A landscape with many peaks, sampled at points; each row gives a point and its height.
From any point a climber steps to the highest of the 2 points nearest to it. It stops when none of these is higher. Distance is the straight distance between rows; heights are no part of it.
(996): [ 86 120  86 132 137 110 136 100  96 121 141 137 132 101 161 110 185  74
 137 121  83 135 152]  (h 2.30)
(410): [ 99 126 117 137 115 107 129 112 120 133 138 132 124 109 172 111 172 114
 139 132 101 130 161]  (h 2.49)
(58): [106 139 105 157 135 151 151 128 135 109 133 213  93 144 120 120 147  91
  59  89 193 133 120]  (h 0.79)
(301): [130  98  90 175 134 130 163 148  87 117 134  97 137 182 123 107 117 135
 120 126 131 128 122]  (h 1.91)
(375): [121 110 142 141 124 123 124 132 125 129 134 118 131 171 109  92 111 140
 140 126 137 156 127]  (h 3.11)
(526): [124 118 155 119 120 100 115 146 144 130  87 130 104 128 100 160 105 147
 170 104 143  94  79]  (h 2.16)
(447): [180 142 143 129 127 140 106 130 133 163 118  79 139  72 131 175 160 136
  75 143 152  47 126]  (h 4.94)
(699): [155 109 120 157 127 140 159 157 108 121  85  93 119  90 105 149 132 135
  97  86 154  59 100]  (h 3.71)
(611): [147 155 185 111 123 156  83 101 158 162 120 122 159 130  86 152 110 140
  86 136 178 155 144]  (h 3.73)
(25): [140 118 140 153 122 131 135 139 118 144  71  75 111  99  81 154 134 148
  91  92 173  54  76]  (h 3.16)
(1226): [134 104 153 120 109 120 143 151 152 133  77 107 124 111  82 147 111 145
 170  96 132  92 113]  (h 2.35)
(55): [153 167 168 102 159 140  70 111 183 130  94 163 105  83 139 198 102 180
 123 146 162 120  97]  (h 4.09)
(981): [ 65 142 120  85 118 114  93 116 183 116 141 181  62 108 161 128 164 111
 149 115 124 135 128]  (h 4.08)
(140): [145 104 115 147 102 152 174 161 149 109 120 163 155 137  75  88 106 102
  94 102 170 170 160]  (h 1.68)
(456): [ 79 129 148 125 151  89  92 104 112 127 102 111  90 158 155 149 129 145
 180 123 107 109  59]  (h 2.77)
(516): [ 63 131  95 158 157 127 150 111 115  95 126 191 100 134 122 134 150  77
  75  61 195 114  96]  (h 1.07)
(955): [107 124 139  96 141 125  97 117 140 112 169 183  84 157 123  93  91 144
 165 146 146 173  75]  (h 4.55)
(1027): [170 147 125 125 129 127 107 160 164 116 178 191 102 112 143 127 135 124
 102 145 147 115 127]  (h 2.75)
(300): [100 110 104 150 145 114 136 111  78 111 147 101  86 166 185 132 141 126
 159 131  94 102  68]  (h 3.18)
(1019): [116 153 188 102 126 120  79 108 163 167  98  82 145  92 131 175 152 143
 143 136 102 110 161]  (h 4.42)
(910): [143 120 149 129 177 116  83 123 106 127 138 105 135 153 134 145  91 199
 176 159  94 143 106]  (h 3.49)
(806): [ 65 112 101 165 158 117 148  99  84 113 123 138 113 139 133 110 162  90
 112  86 136 122 115]  (h 1.58)
(1109): [125 107  59 160 156 135 161 105  65 102 182 126 107 173 187 117 131 114
 133 135  99 134  92]  (h 3.05)
(272): [180 147 119 137 118 154 139 128 144 140 110 117 130  50 141 170 167 108
  61 131 159  54 146]  (h 5.51)
(827): [ 71 120 105 116 119 112 113 111 147 107 144 186  86 111 161 115 160 103
 146 118 129 141 139]  (h 4.32)
(993): [139 184 150 100 118 146  92  85 139 149 189 148 119 115 176 134 170 110
  67 170 133 139 175]  (h 3.48)
(1210): [ 83  81 117 117 101 110 175 145 112 109 104  89 141 160 112 122 105 137
 189 113  62 129 152]  (h 3.08)
(1247): [ 73 109 105 156 141 104 160 107  94 102  99 117 133 130 129 116 162  91
 128  91 105 129 140]  (h 1.84)
(606): [116 102  93 152 133 142 155 100  99 135 179 138 121 155 168  79 138  99
 142 135 126 191 120]  (h 1.44)
(87): [149 158 120  91 116 130  93 126 175 120 196 176 112  95 177 132 157 118
 111 161 116 133 176]  (h 3.09)
(173): [ 84 135 121 149 131 129 105  82 100 158 145 108  95 173 161  97 139 112
 132 133 149 148  88]  (h 1.04)
(1216): [ 86 153 130 137 115 133 127 110 143 141 108 143 124 115 146 153 176  89
  83 107 141 119 168]  (h 2.95)
(284): [123 115 157 141 104 147 115 127 138 146  64  83 124  82  63 145 140 135
  87  92 186  67 104]  (h 2.81)
(874): [181 122 117 153 141 124 132 148 106 137 162 101 157 158 136 101 117 138
 100 157 122 127 139]  (h 2.28)
(51): [183 125 140 126 167 127  95 152 124 114 129 129 144 138 119 157  74 215
 171 165  98 118 105]  (h 3.84)
(27): [148  92  54 128 140 135 190 133  76 101 178 132 170 154 129  77 114 104
 145 154  88 177 151]  (h 2.42)
(589): [158 103 118 137 106 155 192 165 142 113  94 148 174 103  50  89 106 103
  83  89 172 150 166]  (h 1.33)
(1138): [ 48 111 141 109 102 118 121  95 134 136 107 135  82 154 144 102 137 120
 181 105 132 171 111]  (h 3.86)
(291): [171 178 156 113  68 165 156 124 164 148 122 136 179 107  86 112  97  98
  78 152 151 164 218]  (h 4.56)
(233): [151 156 172  94 120 157  92 113 162 141 179 153 159 126 104 108 105 134
 107 160 129 198 188]  (h 4.01)
(911): [154 145 140 134  91 144 158 135 151 140 100 109 170 105  96 110 109  99
  98 128 135 155 190]  (h 5.07)
(1170): [146 112 114 106  89 136 167 160 124 123 156 114 155 154  94  59  74 141
 162 160  79 213 171]  (h 4.39)
(722): [156 133 136 133 165 116 108 162 110 106 120 146 129 149 125 176  78 199
 168 165 103 111  58]  (h 4.34)
(929): [124 141 129 148 133 121 126 151 142 113 119 150  83 130 141 144 138 124
 121 109 154  84  80]  (h 3.65)
(142): [119 135 187 111 150 117  62 102 155 148  67 109 137 102 127 174 115 178
 188 129 111 121 129]  (h 4.11)
(863): [100 119 139 141 139 105 131 128 105 128 100  77 104 177 132 155 121 145
 170 119 112  92  65]  (h 2.53)
(738): [156 101 108 148 123 124 171 163 118 124 122  88 145 158 106 118 103 140
 132 128 121 120 139]  (h 1.75)
(1092): [ 71  99 133 138 103 108 151 131 116 125  96  90 117 161 118 109 123 131
 184 102  98 143 134]  (h 3.35)
(580): [117 133 149 133 180 117  67  81 101 156 120  85 134 163 151 133 116 184
 159 161 101 148  89]  (h 3.19)
(705): [182 127 126  90 115 110 138 167 145 121 142 111 177 112 128  98 110 148
 170 169  61 141 183]  (h 5.58)
(688): [141 173 200 124 103 161 106  88 141 181 100  76 161 126  76 165 123 123
  82 129 175 148 151]  (h 4.03)
(255): [103  89 115 115  97 113 194 169 140 102  78 104 147 133  90 134  92 138
 195 100  68 117 163]  (h 2.84)
(725): [ 66 110 129 131 112 117 132  96 109 134 112 106 115 153 142 100 134 116
 181 119 116 172 121]  (h 3.62)
(1080): [148 130 130 139 137 132 115 122  97 155 162  82 156 166 133  86 122 139
 116 162 109 161 146]  (h 2.52)
(352): [173 113 135  68 117 114 118 172 165 112 166 154 143 102 115  98 107 151
 172 152  80 145 178]  (h 5.32)
(477): [ 99 124 152 117 158 100  82  93 111 135 104  94 111 170 132 133 114 168
 185 139 108 133  84]  (h 2.96)
(711): [ 98 130 100 151 160 112 165 143 118  90  77 150  91  87 128 177 158 108
 118  56 143  60  81]  (h 5.79)
(813): [141 149 182 121 148 155  73 100 156 156  93 120 155 124 106 169 103 171
 124 138 162 143 134]  (h 3.61)
(458): [115 162 145  89 140 105  58 124 185 133 115 154  93  84 140 194 152 138
 142 129 131  94 107]  (h 3.77)
(517): [107 116 121 131 131 129 121  98 102 159 170 108 106 164 172  90 129 122
 159 145 129 185  97]  (h 1.19)
(1205): [163 120 134 136 104 135 151 148 141 133  84  97 172 108 102 117 123 116
 107 113 128 114 165]  (h 5.81)
(549): [ 96  94  82 148 151 126 168  95  76 106 164 119 100 158 203 133 141 106
 165 132  94 132  85]  (h 3.63)
(521): [143 133 159 119 111 103 116 146 140 148 116  96 147 109 143 134 144 139
 151 138  90 106 160]  (h 6.25)
(973): [ 62 110  95 142 137  99 149 104  95 113 107 107 127 112 165 129 174  93
 172 115  67 119 134]  (h 2.10)
(485): [164  97 122 138  94 128 186 179 116 121 113 103 177 171  72  82  77 138
 128 136 114 181 177]  (h 3.60)
(940): [109 118 112 148 141 117 141 147  92 106 129  98 104 184 154 139 121 143
 160 124 105  80  73]  (h 2.80)
(157): [137 154 151  99 140 117  65 133 188 123  98 168 100  75 118 195 117 152
 149 132 153 106  86]  (h 3.85)
(73): [127 115  92 140 118 147 153 111 106 133 171 145 156 140 153  63 131 107
 119 148 116 186 161]  (h 1.74)
(225): [161 167 160  96  87 150 122 125 168 143 156 147 162 123 104 100 102 105
  82 156 144 181 203]  (h 4.25)
(830): [129 168 109 107 115 132 102 112 147 131 180 169 118 100 189 132 185  97
  91 170 112 146 179]  (h 3.26)
(344): [130  84 130 112 106 117 178 172 153 119  93 111 132 143  80 131  92 143
 179 105 109 112 141]  (h 2.61)
(67): [150 136 136 111 109 111 137 157 143 121 104  88 170 103 135 114 133 121
 161 147  65 129 190]  (h 5.86)
(689): [160 130 130 132 146 121 124 182 120 107 143 153 117 146 124 171 101 162
 151 144 113  85  49]  (h 5.16)
(1213): [ 83 151 135 135  96 120 120 103 145 132 100 130 137 105 144 131 165  98
 124 122 106 138 178]  (h 2.69)
(895): [122 105 118 107 128 131 135 135 112 107 183 158  93 173 127 101  92 143
 178 143 111 157  71]  (h 4.00)
(497): [109 123 155 123  94 159 118 122 152 148  65 123 109 111  54 145 129 131
  81  84 215  96  91]  (h 2.51)
(636): [151 133 128 151 138 127 150 186 124 109 122 146  99 131 128 162 123 142
 121 124 144  73  50]  (h 4.24)
(753): [ 84 112  95 138 140 121 137  98 110 106 157 177  75 138 170 111 142 101
 153 122 140 141  99]  (h 4.88)
(1155): [152 129 123 127 115 137 120 150 153 117 166 174 122 129 128 106 124 119
  97 128 154 130 154]  (h 2.50)
(501): [130 158 125 154 135 147 110 122 131 136 156 171  95 156 151 129 153 108
  71 128 182 112  99]  (h 0.38)
(1025): [182 116 112 130 127 123 166 158 107 129 132  82 171 156 131  99 110 144
 127 156  89 130 161]  (h 2.02)
(1084): [133 117  66 125 138 137 180 118  97 117 192 161 161 140 144  62 128  71
 127 148 116 202 153]  (h 2.01)
(920): [139 126 150 128 126 134 107 125 120 148 153 108 156 169  94  82  96 153
 129 146 142 179 138]  (h 2.78)
(1160): [143 128  94 156 143 138 164 163 112 100  86 146 101  66 109 165 146 125
  85  73 163  54  84]  (h 4.65)
(513): [122 157 173 111 137 121  69 102 157 169  91  98 133  82 141 201 157 143
 132 138 137  85 123]  (h 4.62)
(194): [ 97 136 138 145 128 128 123 123 146 132 105 151  94 126 145 147 160 104
 114 100 156  91 121]  (h 3.31)
(558): [134 153 117 156 144 118 104 118 113 140 168 146  99 141 177 137 155 121
  94 145 142 102  97]  (h 0.51)
(40): [ 98 119 101 132 159  92 172 143 101 101  92 128 125  75 112 165 166  80
 105  39 144  65 117]  (h 7.14)
(239): [146 101  73 166 149 132 166 133  68 108 170 118 124 176 154 107 125 127
 110 146 121 118 110]  (h 2.46)
(1106): [157 156 139 107 130 126  91 144 176 134 165 168 106 100 160 153 147 124
 108 140 133 104 149]  (h 2.94)
(36): [167 137  93 147 142 147 149 135 109 109  93 116 151  48 125 159 167 105
  52 101 150  41 133]  (h 4.66)
(962): [119 141 197 114 140 145  67  84 160 161  52 109 150 130 113 175 103 180
 152 133 139 151 138]  (h 3.87)
(695): [139 139 178 110 149 103  66 121 161 147  93  89 149  82 128 178 131 163
 169 145  92 115 151]  (h 4.27)
(297): [176 149 165 130 131 147  84 115 132 169 116  60 171  75 115 174 135 145
  80 155 138  84 145]  (h 4.60)
(870): [150 177 169 101 112 142  93  96 138 159 173 125 151 116 163 124 153 118
  87 171 109 164 183]  (h 3.64)
(1034): [131 174 174 104 115 157  91  85 134 167 167 124 151 140 119 110 130 120
  95 156 124 190 187]  (h 3.81)
(113): [ 82 102  77 141 152 118 161 107  82  84 165 159  90 140 176 133 147  95
 165 115 104 120  90]  (h 4.22)
(1000): [130 116 130 126 141 118 130 144 120 116 156 127 110 177 110 110  97 156
 165 137 117 129  95]  (h 3.54)
(122): [ 74 136 100 170 137 140 131  71  87 157 159 135 105 160 178 104 175  96
 100 122 146 154 111]  (h 0.83)
(381): [126 165 117 153 136 152 121 143 146 117 143 215  77 145 139 140 147 101
  52 111 199 110  71]  (h 0.52)
(350): [158 122 120 133 101 151 147 150 151 120 163 175 152 144 112  72 107 115
  79 136 164 169 174]  (h 2.13)
(1053): [172  97  85 124 108 131 204 180 108 108 123  96 185 161  95  88  74 135
 147 150  79 148 189]  (h 3.17)
(19): [146 102 131 118 106 130 164 166 109 127 144  91 157 179  84  76  69 154
 154 147  99 183 155]  (h 4.07)
(511): [ 69 133  89 163 162 122 140  93  90 108 150 172 109 143 141 119 180  65
  80  82 162 118 106]  (h 1.31)
(179): [144 175 166 117 150 125  56 102 147 152 106 133 116 108 131 201 128 158
 111 146 158  98  97]  (h 4.36)
(128): [160 114 145 130 107 118 140 156 151 145  88  89 147  77 123 149 140 131
 143 119 114  87 150]  (h 6.95)
(908): [113 135 107 152 133 139 106  88  96 148 171 141 109 137 190 107 175 104
 110 138 126 130 124]  (h 0.65)
(712): [163 114 115 100  96 132 165 159 143 113 163 155 162 127 109  51  84 129
 151 161  92 199 183]  (h 4.67)
(433): [144 122 151 114 133 118 107 134 141 117  60 133 120 102  81 175  84 188
 163 119 151 106  57]  (h 1.90)
(640): [ 74 112 145  89 128 119  98  89 131 129 145 150  83 156 145  96 105 128
 184 120 133 189  79]  (h 4.16)
(906): [169  93  70 129 123 144 189 168  96 100 168 118 172 172 122  76  95 129
 141 154  91 160 166]  (h 2.79)
(295): [127 134  94 136 154 124 164 133  99 109  93 126 153  58 112 163 173  88
  61  60 162  55 121]  (h 5.52)
(634): [161 153 189 125 121 154 104  99 138 183  98  56 181  88  93 170 119 146
  89 147 155 119 151]  (h 4.33)
(622): [ 88 153 143  76 129  95  64 124 189 128 132 176  67 102 150 173 151 125
 153 127 130 118 105]  (h 3.90)
(1076): [173  83 100 141 110 152 214 179 130 102  93 126 165 112  54 106  92 133
  98  88 166 121 144]  (h 0.97)
(215): [169 109 117  83 117 124 140 162 145 114 188 158 146 128 118  71 105 148
 161 159  93 168 158]  (h 5.02)

Call two points neighbours if one is among the 2 nearest of the other. Go from one point of each pair to the other, from neighbour to neighbour, staying as high as possible. Name the lowest point that can't be avoided.
(40), (753) -> (813)
(128), (513) -> (501)
(753), (955) -> (738)
(40), (272) -> (36)
(689), (40) -> (863)
(513), (753) -> (458)

Where does a climber stop that starts at each point below?
(73) -> (128)
(526) -> (955)
(589) -> (128)
(813) -> (513)
(558) -> (128)
